Points, in no order, along strands that fork and pass close to each other.
In the rows, 128 means zero.
Points whose rows are less than 108 apart are linked; no others are. Some points are linked to none.
burum: [ 51 160  81 111 108 117 109 116 132 145 140 135 132 139 130  81  87 117
 145 135 171 150]
Zisi: [171 111 145 201 136 136 192  51 134 117 120 148 152 153 103 134 175 127
 167  71 128 157]
pes: [134 102 156 146 129 139 107 131 155 106 128 109 101 137  98 144  89 151
 101 111  62  43]
vivez: [164 145 132 205 144 179 128  64 182 128  83 133  97 135 138 125 101 153
 113  90  96 154]
nida: [105 123  89 147 144  91 138 147  78 159 192 145 127 104 167 115 180  86
 104 196 134 137]
Tusa: [144 129 133 120 105 110 172 127 143 136 126 116 182 114 168 116 144 129
 168 164  78 115]
Kopeb: [178 112 123 134 140 101 100 168  44 104 166 168 106 125 153 144 226  93
  85 141 141 130]
veb: [119 130 104 109 117 128 115 110 114 138 153 156 140 175  70 101  91 101
 170 122 174  78]
Nes: [172 160 120 134 169 162 190 118 139 121  99  91 144 129 157 146  97 134
 162 132  99 170]
bepa: [115 131  71 144 118 124  89  92 119 158 149 169 107 145 105  91 162  64
 119 143 185 162]
Vesi: [151 117 130 117 133 117 184 109 126 120 128 131 175 146 118 124 132 136
 163 166  91  81]
Kono: [137 109 138  94  90 113  64 139 148 112 129 131 123 128 117  95 135 115
 136 126 113  97]
liru: [141 127 143  92 149 136  75 162  59 123 130 165 130 165 112  85 161 100
  94 190 130 118]
fikup: [129 161 105 138 128  84 101 100 140 134 145 145 110  95  94 123 124 120
 168 108 137 164]
simas: [179 103 144 167 151 147 172  87 140  72 104 103 136 137 110 165 155 142
 124  97  78 144]
fis: [119 155 125  71 120 159  89 187 118 113 111 125 117 146 142 133  66 150
 140  96 155 107]
Nubol: [127 132 123 100 136 151 183 118 113 120 112 125 169 169 126 116  75 144
 165 152 116  81]
nila: [142 133  86 121 108 126  63 139 121 128 125 147  81 113 134  90 148  77
 117 137 164 159]
Pof: [125 150 163 104 127 128 107 187 148 175 160  90 112  86 201 125  52 151
 146 118 110 128]
Til: [122  84 122 175  99 109 143  85 163 143 156 143 140 132  86 114 171  92
 146 125 123  95]
saro: [147 158 126  74 139 132  77 166  50 157 138 176 157 164 140  83 147 105
 132 182 163 111]
Tak: [129 160 108 174 139 130 146 125 170 170 114 111  93 105 146 125  56 155
 125 100 143 170]
pobo: [132 160 126  86 147  98 160 148 117 134 148 112 152  86 143 132 122 138
 163 150 139 169]
bima: [164 154 142 201 159 114 171  62  98  76 124 129 127 106 151 172 146 159
 148  64 111 169]
rin: [151  77 133 162 125 117 140  95 124 120 134 152 130 141  51 146 206  85
 128  84 191 142]
mar: [147  94  97 142  70 124 136 127 177 149 100 112 104 102 160 116 151 115
 113 141 135 120]
kepo: [131 150 130 172 154 126 172 120 169 148 121 104 102  80 159 183 124 154
  95 103 110 212]
zemi: [141 173 175  89 177 128  94 171 118 139 132 124 125 105 122 165  76 181
 110 141  92  95]
Bapu: [166 128 133 127  86 119 129  82 164 104 119 132 160 132 111 106 156 104
 175 103 101 154]
Viv: [126  98 149 190 143  97 187  63 110 111 135 139 150 140  80 165 178 140
 125  70 147 154]
Nup: [145 171 127 117 144 144 158 116 171 157  89 121 129 120 131 127 115 157
 120 105 152 228]
Bedar: [163  91 132  97 133 147 120 128 138  83 105 122 126 164  51 130 123 129
 126 114 144  99]
kul: [125 138 122  56 114 158  88 197  95 124 100 135 135 158 148 109 112 142
 128 133 184  96]
Tulo: [101 123  94  93 115 134 159 126 102 138 127 145 163 179 115 109  86 123
 171 146 161  61]
bov: [112 122 125 175 127  62 143  96 105 121 199 144 134  96 125 167 186 125
 149 107 130  97]
nerif: [160 106 103 103 127 113 147 164 105 121 136 133 137 107 147 143 197 124
 118 156 151 118]
daf: [152  94 187 155 144 133 137  91 147  84 139 109 136 136  57 107 125  99
 157  91  80  97]
pefes: [101 110 127 194 114 101 126  67 112 154 184 170 125 120 106 153 217  86
 117  89 180 157]
kobid: [170 128 141 109 117 110  72 163 105 155 142 158 127 114 136 108 158 127
 147 147 126  82]
fuv: [106  89 142 120 139 126  97 139  85 160 172 167 130 168  77  98 147 102
 118 169 153  45]
fiba: [104 136 135 109 125 120 115 183 121 167 138 117 111 107 177 114  74 157
 126 150 127  79]
mez: [104  98 162 189 134 103 151  68 132 133 161 159 138 135  60 140 209 105
 125  70 170 153]
sakaz: [106 158 128 135 152 152 167 135 159 168 134  78 118 106 155 129  39 143
 144 127 128 179]
Nuv: [150 121 151 160 111  81 158  76 121  82 123 121 145 108 151 167 179 137
 160  60 118 166]
petip: [164 169 139 180 160 179 156 100 176 133 100 105 105 114 167 171 107 145
 109  92  84 187]
Dip: [146  78 149 107 100 151 109 158 117 137 101 139 131 166 106 116 124 145
 110 140 141  28]
pebat: [ 71 114 126  75 107 174 120 172 165 139 104  97  86 126 188 130 116 102
  62 164 124 156]
sagok: [ 94 118 100 184 117  72 161  82 106 145 172 147 138 110 144 169 206 109
 126 117 153 149]
duli: [ 65 169 132  80 111 172  95 192 137 118 133 103 119 141 165 141  62 142
 147  72 143 145]
gepo: [ 93 155 158 127 153 122  58 176  57 173 128 162 134 128 171  80 120 134
  87 200 125 107]
Rara: [150 128 156 110 171 111 126 147 109 118 138 126 136 132  87 164 117 177
 119 155  99  77]
gek: [115 154 124 151 107 165 155 137 135 137 123  97 144 132 196 104  39 145
 175 114  99  94]
neku: [ 92 113 149 110 111 130  76 136  96 164 144 170 164 167 115  81 135 125
 150 153 128  40]
Vov: [138 110 145 168 101  93 135  75 158 107 122 134 145 111 113 135 188 133
 135  88 105 172]
mopo: [116  93 167 122 159  91 113 140 100  94 154 134 131 114  72 154 174 152
  99 151  92 101]
zipe: [152 168 138 108 150  93  91 158 121 126 163 136 104  80 129 145 108 159
 148 131  98 109]
nibo: [136 170 103 114 134  85 133 103 117 126 162 143 144  83 133 135 150 116
 175 113 150 190]
Sofi: [101 148 116  75 140 140 115 120 152  96 104 108 116 138  86 145 102 129
 107 132 134 179]
Tik: [144 149  91 187 158 109 185 104 131 137 143 125 124 108 128 152  99 149
 157 132 120 137]
vuzul: [106 141 137  56 149 129  97 146 112 102 123 118 119 130  99 127 139 129
  97 165 116 147]
Vit: [106  90 159 147 131  75 144 114  92  98 186 141 155 117 114 151 207 127
 125 134 106  91]
zefad: [140  87 186 149 129 110 120 132 123 139 158 141 157 133  76 110 137 145
 129 133  82  31]
pagub: [ 99  98 104 148 131 113 135 140 143 116 121 105  90  94 147 170 189 126
  55 145 138 182]
rozu: [ 70 130  74 144 121 115 113  87 143 168 126 150 117 143  91  96 119 111
 121 144 176 151]
rari: [124  74  95 157  98 117 142 119 150 134 107 123 111 107 148 129 200 100
  87 150 139 165]
dit: [173 135  89 129 134 115 115 164  56 115 166 163 107 140 139 111 180  62
  95 171 146 150]
luto: [111 134 141 126 135 163 153 171 158 171 149  68 105 117 199 154  29 136
 135 105 113 141]
Siris: [ 59 157 109 110 105 145 127 157 145 137 127 109 130 131 159 103  55 138
 160 106 165 141]
Fil: [159  88 184 125 116 142 123 136 121 129 107 146 162 164  95 100 115 144
 138 122  97  29]
nor: [191 139 134 154 158 182 166  86 146  80  92 101 152 139 138 134 123 133
 152 122  84 150]
bet: [107 142 137 120 136 208 141  98 160  92  85 101 128 201 129 153  61 121
 102  97  84 128]
pipuv: [140 168 118 114 133 110  90 122 143 104 140 125 107 105 114 125  69 141
 167 101 115 118]
rofe: [138 176 125 178 172 103 168  72 118 116 137 136 133 106 112 149 123 152
 160 103 108 180]
kidor: [156  92 136 145 124 125 104 112 170  98 130 103  83 113  83 147 126 128
 102  98  91 103]
fuf: [136 149 135 106 159 173 139 126 133  85 112 103 120 161 115 156  61 142
 120 117  96 101]
Fatu: [160 113 126 175 106 145 106  86 174 118 102 121  94 127 114 120  92 125
 133  87 103 110]
Vib: [149 122 100 148  72 137 160 126 176 169  85 113 124 120 176 111 105 122
 157 119 158 134]
Nagu: [108 122  84 151 138 129 187 117 141 145 117 107 118 137 114 143  74 145
 130 150 138 106]
lekor: [ 93 136 117 160 126 117 141  78 174 130 115 121 116 116  93 131 119 143
 110 124 108 160]
zuvu: [133 154 135 132 165 102 196 132 115 135 152  95 144  76 160 160 131 155
 154 120 139 195]
Zat: [112 117 101 121 147 122 133 180 133 141 140  90  78  79 157 157 138 118
  72 170 138 155]
tika: [ 89 115  93 134 109 136 149 163 132 150 113 111 110 133 146 128  75 150
 121 147 141  63]
fudeb: [103 122  93 108  91 142  69 129 152 115 104 126 100 139 133  93 120 103
 111 126 150 127]
sagis: [ 98 120 156  59 139 142  63 155  97 106 109 155 136 165 104 102 141 138
  83 165 128 107]
Vuf: [156 155 134  89 179 151 175 145 127 100 121  94 145 128 128 163  87 156
 138 144  91 136]
rel: [ 95 139 105 102 129 111 134 116 141 131 123 129 142 115 127 106 160 107
 125 166 145 206]
zaf: [ 97 140 135  73 100 176 161 153 159 123  90  96 145 158 163 130  81 126
 128 131 130 156]
miba: [131 132 101 139 132  92  94 146 103 153 182 160 120 104 143 107 167  91
 144 175 137 105]
poziv: [153 129  99 106 117 129  88 191  86 127 134 139  91 123 161  92 159  88
  89 164 143 154]
rezag: [143 152 190  95 134 137  55 163 114 143 101 141 140 125 134 148  97 181
 101 134  99  69]
Vuref: [160 127 132 136 110  96 137 144 147 104 126 101 114  73 154 166 156 134
 135 111 110 140]
voke: [ 82 149 185 107 110 154  52 164  88 154  77 144 177 148 148 130 101 187
 120 132 129  77]
pup: [ 81 122 145  91  92 179 147 116 161  90  80 105 148 174 135 132  91 130
 117 123  91 118]
vizem: [125  80 107 119 117 131 123 136 124 137 129 140 109 149  98 109 132 104
 109 157 151  67]
nuta: [127 124 111  84 123 155  95 194  64 158 116 165 135 167 162  85 123 118
 119 169 192  94]
ras: [107 127  99 146 118  86 154 126  97 145 168 144 154 111 179 141 209  86
 139 161 156 164]
remed: [161  85 150 134 131 109  82 163  88  95 139 152 114 108 140 138 225 116
  82 150 111 116]
nuve: [139 182 125 168 154 131 153  92 171 160  97 150 108 122 124 108 103 178
 105  93 127 203]
Bosal: [ 82 124 105  91  96 163  85 189 130 125 113 110  87 145 176 110 101 106
  85 127 153 130]
Gub: [168  85 184 170 143 127 168  98 129  68 141 113 147 129  90 142 163 128
 150  78  83 106]
kopu: [125 103 120 121 109 157 127 101 138 105 114 128 126 178  60 107  92 111
 150  95 154  88]
mub: [ 86 147 163 101 103 130  54 147  81 149 104 169 168 153 146  78 128 155
 137 148 118  75]
nulir: [163 104 119 124 129 120 139 106 125 101 120 135 141 133  60 143 168 117
 132 116 157 143]
Dok: [122 114 125  66 127 158 155 165 159 142 109  83 126 120 166 143 123 113
 104 164 137 171]
kora: [150 134 104 129  86 133 157  89 172 138  93 128 159 137 141 105 115 121
 172 120 129 143]
Sav: [123 152 139 124 140 131 152 138 168 168 127  98 113  74 150 146 115 146
 117 114 145 245]

Follow the links from the first point to the second, and from the first to the third. Name the last point that the two ways share.
nor; duli; Dip: fudeb
duli; Zisi; remed: nila
fis; zaf; nulir: fudeb
Fil; rin; fudeb: sagok

A fork is a point with three links, a tip a point with one. Leave the first point through the second and follow the links. Name the first fork or tip that comes.
simas; nor: fudeb
bima; rofe: pes
Bosal; pebat: daf
sagis; liru: nila
luto; Pof: Zat
rozu; burum: Sofi
zefad; Fil: zemi
rin; nulir: Tusa
Tusa; Vesi: mez

A fork is a point with three links. Follow the links from the first point to the second and name the forks in between, in order.
zefad; burum: zemi > sagok > fudeb > nila
kopu; Rara: mez > sagok
zaf; Tulo: fudeb > sagok > mez
fis; vizem: nila > fudeb > sagok > zemi
nila; fuf: fudeb
Rara; dit: sagok > fudeb > nila
remed; Siris: nila
sagok; Nubol: mez

Name the points in between on the shortest way along the links from the first point to the second, in order.
Fatu; Nuv: vivez > petip > kepo > Sav > Nup > nuve > Tak > sakaz > luto > Pof > fiba > tika > Nagu > Tik > rofe > bima
vizem; kul: fuv > neku > mub > voke > rezag > zemi > Rara > mopo > Vit > bov > sagok > ras > nida > miba > kobid > Kono > fudeb > nila > bepa > rozu > burum > Siris > duli > fis
Vesi; zefad: Nubol > Tulo > veb > kopu > Bedar > nulir > rin > mez > pefes > sagok > bov > Vit > mopo > Rara > zemi > rezag > voke > mub > neku > fuv > vizem > Dip > Fil
Gub; pebat: simas > nor > Nes > Vuf > fuf > bet > pup > zaf > Dok
Tik; rari: rofe > bima > Nuv > Vov > Bapu > kora > Vib > mar
bov; zuvu: Vit > mopo > Rara > zemi > zipe > pipuv > fikup > nibo > pobo
